Points on a hilly landscape, in no order, each with its height.
From any point a climber steps to the highest of the 2 points nearest to it. It stops when none of these is higher. Distance is the straight distance between rows; heights are no part of it.
j955: [ -7 -20 -15   0   5 -23   3 -22  34  17 -37   9   4  10 -10  -6 -27  -2
 -20 -10 -11]  h=262
j363: [-12  -7  -2 -29  37 -17  18  10  15  10 -10  10  -8 -12  14 -27   2 -81
   4  -6  19]  h=401
j618: [ -4  13  -6  -6 -12  80  10  -3 -18  11  54 -36   6  -2   6  34   0 -55
 -29 -17  -5]  h=449
j769: [ 14 -18 -12 -37  -8 -19 -18 -24 -63  20 -11 -29   4  42 -41  12   3  21
 -16  49 -44]  h=561
j759: [ 14 -13   3  34 -11   1   6 -30  41   6 -32 -13  28  30   2   6 -25  22
 -24 -41 -21]  h=340
j688: [ -8  13 -24  26 -14  10 -12  11  57   0  16  31 -12  -5  40  -7   0  45
 -17  -9  44]  h=311
j977: [  8 -14  22  14   7 -15  13  -6  -6  -8  12   2 -16 -34   7 -20  17 -17
  37   9  -1]  h=510
j44: [ -8  10 -18  14  -6  10  -5   2  41   6   0  23  -3  -3  24  -6 -10  25
 -10 -30  16]  h=337
j174: [ -5  21 -18 -41  -5 -15 -15   2 -24 -28 -12  12  -3 -29   0  -9  53  39
  36  41  14]  h=372
j959: [-28   4  -4  -2  -2 -32 -37  10 -22  -9 -43  25  -7  35 -41  -7 -45  14
  18  13 -13]  h=689
j751: [ -3  36 -46 -81  29  -6  13   8  16  -1  -8  -6  18 -21  14 -27  46 -29
  -9  23  29]  h=593
j308: [-17  -8 -16  11  -6  58   8  16 -32  26  75  13 -20 -27   4  31  -8 -24
 -27 -26  -3]  h=279
j803: [  4  -2  -6   7  -7  29   8  25 -50  25  56   8 -27 -26   2  24  -9  -1
 -14 -13  -8]  h=248
j289: [-15  -6   4  -8  -6 -30  -3  45 -33  -1  16  46 -31 -16 -20  13 -27  62
  13  21 -18]  h=435
j246: [ 15  14  -7  -2 -15  68  12  -3 -40  15  51 -53  10  -4   0  34   7 -18
 -25  -8 -18]  h=493
j813: [  2  19   2 -26  18 -13 -18  12 -16 -11 -25   9 -12  -8  -1 -19  24 -36
  38   0  19]  h=535
j529: [ 22  29   6   0  -8  47  -1  -7   3  -1 -10 -43  32  34   6  22   6 -39
 -22 -46  -4]  h=351
j109: [-28 -16 -25 -32 -21 -42  -1 -28   5 -12 -37  15  22  25 -22  -4 -11  67
  -3  33 -29]  h=104
j590: [  8  -8 -12 -30  -6 -24  -3 -26 -34  18 -13 -12  11  20 -35  -3   3   4
   0  26 -29]  h=494
j530: [  8  36  -3  -8  -1   7 -18  41 -38  -2  24  29 -31 -34   7   2  28  14
  36  -6   8]  h=278
j300: [  4  -9  38  28  -5 -27 -18  34 -23 -21  -7  26 -21   6  -7   5 -19  27
  36  -4 -13]  h=594
j542: [ 18 -20  34  44  -6  28  -1 -16 -12   1   6 -39   4  23  11  20 -18 -46
  -9 -31  -8]  h=338
j566: [  4 -46  13  -7  -2 -38  35 -34 -21   3   1  -9  12 -13 -32  -2  -1  31
   2  40 -48]  h=55
j450: [-14 -19   1  -3  32  -1  21   9  28  13  -7   8  -8   0  14  -8 -19 -85
 -19 -29   8]  h=373
j666: [  7  25  20   2  -1  62  14   1  12 -12   7 -33  28  16  13  11   9 -68
 -11 -43   2]  h=378
j426: [-22 -11   1  19  26  31  37  -3  77  -8  19  -6  10 -23  44 -21  14 -46
 -20  -7  32]  h=567
j757: [-13  13   9  32  -6  64  18  -4  44 -15  35   1  26 -11  33   0  14 -10
  -6 -44  13]  h=427
j992: [ -5 -33  -1 -17 -14 -45  17 -33  -3 -10 -15   2  17   3 -19  -2   1  54
   5  34 -37]  h=76
j800: [-12  -6   5 -25  -5 -30 -19  27 -67  -8  -4  22 -23   7 -36   9  -8  27
  24  36 -22]  h=527
j168: [ -1   2 -13 -39   2 -19 -32  15 -88   3 -16   2 -17  18 -43  18  13  17
  14  51 -25]  h=595
j687: [ -7  22  15  33  -2  51  10   3  66 -25  25  -1  22  -3  53 -15  24 -10
  -9 -33  44]  h=458
j511: [  9 -38   2   9  11 -20  40 -59  21  19 -11 -34  28   0 -25 -12  -3  -6
 -12  17 -42]  h=230
j840: [ 16  26  16   6  -7  -7 -23   8  12 -32 -20   0   5  -4  22 -16  28  21
  36  -6  24]  h=581
j475: [ 23  15 -18  -1 -25  10   0 -20  -2  22  -7 -22  28  27 -10  16 -17  35
 -28 -30 -25]  h=402
j902: [-17   1 -18  -8  19  -1  16   4  55   4   9  12  -8 -24  38 -22   8 -32
 -15  -3  38]  h=512
j694: [-14  16 -35 -63   0 -18  -6 -10 -27  -5 -18  12   3 -21 -17 -17  46  25
  19  45   2]  h=429
j496: [ 17 -25   4  -9  13 -10  30 -53  -6  28  -4 -47  27  16 -26 -12   4 -35
 -14  25 -35]  h=240
j376: [-45  -8 -41 -38 -14 -39 -13 -16  25 -11 -37  28   8  13 -14 -12 -15  55
  -5  43   5]  h=134
j218: [  5 -11  11   9   3 -18  20 -29  49 -19  -6 -22  17 -23  25 -32  24  -2
  15  30  29]  h=549
j936: [ -9  22 -39 -60   3 -18  -1  -9  11  -3 -14   2  11 -22  10 -25  37  10
   2  35  30]  h=508
j264: [ -2 -29   5  43 -28 -37  11 -19  64 -20  11  -1  -2 -16   9   1  19  48
 -13  55  50]  h=371
j465: [  3 -25  32  16   3  -8  37  31 -24   7  44  30 -26 -40   1   7  -5  46
  -3  10 -17]  h=216
j608: [-13 -11  -4 -16  27 -14   1  11 -12  21  -1  18 -33 -13  -3 -14 -10 -72
  15  -2  12]  h=434
j67: [ 18  12  33  33 -13 -11 -24  21  -2 -28 -20  11  -1  11  10  -3  -2  32
  35 -24  -2]  h=641
j515: [  1  -9  11  27 -27 -30   8 -15  47 -20  13 -16  11 -26  14 -15  39  20
   3  59  71]  h=428
j198: [  2  31 -25 -70  36  -7   7   1 -13   7 -16  -8  10 -14  -5 -20  48 -51
   8  17  11]  h=526
j201: [ 19 -21  51   5   0 -18  41  22 -29  -6  28   7  -8 -30  -9   8   0  57
   1  20 -24]  h=234
j822: [  0  -2  -7  -1 -18 -26 -29   0 -26   5 -32   0   6  44 -38  15 -41  35
  -4   9 -31]  h=761
j430: [-19 -13   9  31  18  33  29  -7  46  -1  24   9  -3 -22  30  -9   8 -49
  -6 -26  12]  h=613
j90: [ 25 -17  -9 -20 -12 -13 -26  -9 -53  19  -5 -35  -5  46 -24  26 -30  32
 -28  30 -37]  h=631
j818: [-17  -6 -10   6  13 -13  -6   9  34   4   2  35 -30 -23  24 -20  -2 -13
   8   0  28]  h=464
j269: [ -2  13   3   8   3  -8 -13  11  42  -6 -27  16   4  14  21 -19 -15  -8
   1 -32  24]  h=369
j576: [  7  37   7  -6   9  17  -5  17  21  -8 -14   1   8  10  24  -6   7 -36
   5 -44  20]  h=404
j731: [ 29   7   5  17 -20   1 -15 -17   2   8 -33 -27  30  52 -10  16 -25  23
 -18 -36 -22]  h=370
j995: [ 26  10 -14  -7 -16  -4 -40   0 -41  13 -24 -30   4  59 -27  25 -39  36
 -22   6 -27]  h=693
j532: [ 41  10  -4 -18  -7  10  -1   3 -63  15  17 -38   1   5 -19  27  12  25
 -14  14 -30]  h=603
j704: [-59 -12 -44 -24  -5 -45 -22   2  48 -15 -41  36  -7  11 -13  -8 -26  47
 -18  53  35]  h=163
j882: [ -3  24  11  24   1  21  -1  15  51 -20  16   9  -3 -10  55 -19  26 -12
   5 -18  57]  h=490
j9: [ 27  22 -15 -33   3  -1 -26   6 -68  13 -11 -20   2   9 -32  27  31  17
   8  30 -26]  h=676
j580: [  2 -16  15 -13   9 -31  12 -33  26 -23 -32 -17  22  -3   8 -36  24 -13
  22  23   8]  h=611
j606: [ 14  10 -24 -25 -15 -10   4 -25 -12  21 -10 -14  19  15 -22   4  -3  25
 -15   1 -28]  h=444
j319: [  5   5  13   8 -11 -24  -6  -3  40 -29   0  -6   2 -18  29 -23  35   8
  17  35  66]  h=483
j115: [  6 -37   6   6   9 -16  50 -20 -13  15  30 -12   0 -43 -17  -9   5  14
   1  37 -39]  h=35
j973: [  0  28 -16 -56  34  -7 -17  18 -32   3 -22   9 -11  -8 -11 -11  37 -54
  29  11  17]  h=489
j332: [ 28  13   1   5 -15  37  13  -7 -34  16  30 -44  17   4  -5  25   3  10
 -20 -14 -26]  h=539
j763: [ -9  14   5  11   5  -1 -19  28  -3   1   6  37 -32 -16  17 -12  -3 -17
  30 -18  22]  h=423
j19: [ 21 -23  12  16  -1 -14  41 -53  21   1  -8 -46  45  -3 -11 -16   9  27
   2  16 -41]  h=254
j359: [ -1  -6  15  19  13   9  23 -10  11   3  17  -4  -6 -27  15 -12   9 -45
  17 -12   5]  h=560
j325: [  3 -30  -1  43   0   9  31 -37  57   9  -7 -17  22  -3   3   1 -10  22
 -25 -22 -28]  h=310
j717: [ -7   8   6   4  -3  72  28 -14  14   5  32 -40  30   5   2  17   1 -62
 -24 -27 -11]  h=409
j448: [ 27 -29  24  15  -9 -12   5  -7 -38  13  10 -25  -5  16 -14  22 -23  15
 -14  12 -34]  h=282
j124: [  3 -23  21  35   6  24  10 -17  21  10  -6 -20  10  22   7  13 -19 -56
 -21 -42  -5]  h=316
j727: [ -2 -16   4  11   8   0  -9   8 -36  24  19   9 -40  -8  -2  10 -17 -50
   6 -10   1]  h=476
j897: [-12   7 -23  38  -2  29  -5  13  78  -3  31  35  -9  -1  49  -2  13  11
 -37  -8  79]  h=284
j636: [-16  12 -14   3 -17  75 -13  13  -7  13  56  19   0  -1  11  35  -9 -29
 -28 -53  11]  h=317
j737: [-28 -24 -24 -11  12 -43 -13 -13  24   6 -55  26   2  27 -32  -8 -41   6
 -10  10 -15]  h=236
j29: [ 17 -27  13   9  12  -6  11 -35  -5  20 -13 -39   2  24 -11   1 -16 -57
 -14  -3 -18]  h=269
j391: [-35  17  -7 -10  13 -25 -46  28 -27 -15 -48  34 -17  24 -36 -20 -35 -14
  29  10   8]  h=639
j802: [ 32 -26  24  33  -9   9  -3 -15 -31   7   5 -44   2  28   1  25 -26  -5
 -20 -10 -25]  h=309
j382: [-32 -12 -13  14  -2 -31  -9  43   9  -7  11  67 -36  -9 -13  13 -41  85
  -1  18 -16]  h=396
j327: [ 16  53  12  -7  11  44   3  15  13 -19   3 -15  10 -14  26  -1  46 -43
  20 -29  18]  h=443
j351: [-10 -22   8 -12   1 -37   8 -19   4 -17 -12   9  -8 -23   2 -23  18   7
  32  34   7]  h=540
j42: [  8 -21   4  23  -3 -11  29 -41  51  -3  -7 -20  27 -14   9 -15   1  31
  -8   6 -16]  h=283
j498: [  1  26   3  15  -3  30  -1  15   4  -2  30  15 -14 -21  27  -4  16 -10
  17 -33  15]  h=383
j724: [ 12 -11  27  21  -5 -21 -25  18 -41  -7 -15   2 -19  17 -18  10 -21  -1
  24   0 -13]  h=554
j75: [-13   3   7 -18   8 -26 -30   9 -32 -14 -38  17 -15   9 -19 -15   7 -24
  43  16   6]  h=582
j547: [-32   8 -33   8 -11 -23 -22  31   5   7  -3  52 -25   3 -26  12 -53  73
 -11   3 -18]  h=368
j743: [ 12  -4  33  47 -11  41  -6   6 -13  -3  21 -14   2  12  15  21  -8 -28
  -3 -48  -1]  h=363
j472: [ -1  -8  -2   8  -1  10  24  31 -32  22  57  35 -33 -42   2  13  -4  31
 -10  -4 -10]  h=221
j299: [ 16  42  10 -13  22  13 -11  19  -4 -17  -6  -1 -11 -24  15  -3  48 -38
  42 -10  25]  h=484
j683: [  2  11  14 -15  -5 -19 -18  55 -69  -7   7  24 -28   0 -30  23 -14  53
  15  21 -16]  h=478
j2: [-46   2 -32 -26  23 -38 -28  15  23  -7 -61  35   2  29 -26 -26 -49   3
  -9  14   8]  h=213
j588: [ 11  41   5   1   0   5 -21  20  28 -27  -4   5  -1 -10  38 -17  35   3
  26 -10  52]  h=534
j388: [-44  -5 -40 -23  20 -40 -24  17  46  -3 -43  42 -14   4  -4 -22 -37  10
 -16  20  27]  h=192
j841: [  7 -32  10  27  10  -8  13 -28  18  17 -13 -11   1  10  -7   2 -19 -30
 -11 -20 -19]  h=292
j13: [ -8  37  -2   6 -13  66  -4  22   1  -3  43  18   2  -5  24  15  11 -20
  -4 -57  15]  h=347
j21: [ 19  18   4  16 -18  36 -19  -3  -2   8 -10 -27  20  42   4  27 -23 -11
 -27 -52  -6]  h=339
j836: [ -4  -1  32  52 -10  64   0   9   8 -18  42  11  14   3  24  17   3 -15
   0 -61   6]  h=391
j456: [ 15  39 -12 -23  -4   3  -7  16 -17  -9  10   6  -4 -34   7   0  42  38
  29   6   5]  h=318
j379: [ 31 -32  44  24  -4   0  34   5 -36   6  25 -27   3  -8 -15  19 -11  34
 -16  11 -34]  h=259
j247: [  9  -8   7   8   3 -10 -18   2 -30  14  -9  -6 -19  16 -13   9 -25 -29
   9  -7  -6]  h=516

Two climbers start at each pair of points below. Name the first point that both come to, or write none.
j955 / j496 => j841
j465 / j382 => none
j472 / j688 => none
j731 / j269 => j822
j29 / j363 => j67

For each start below, name the point where the climber stops.
j19 => j822
j529 => j9
j115 => j67
j327 => j822
j21 => j822
j973 => j822
j737 => j67
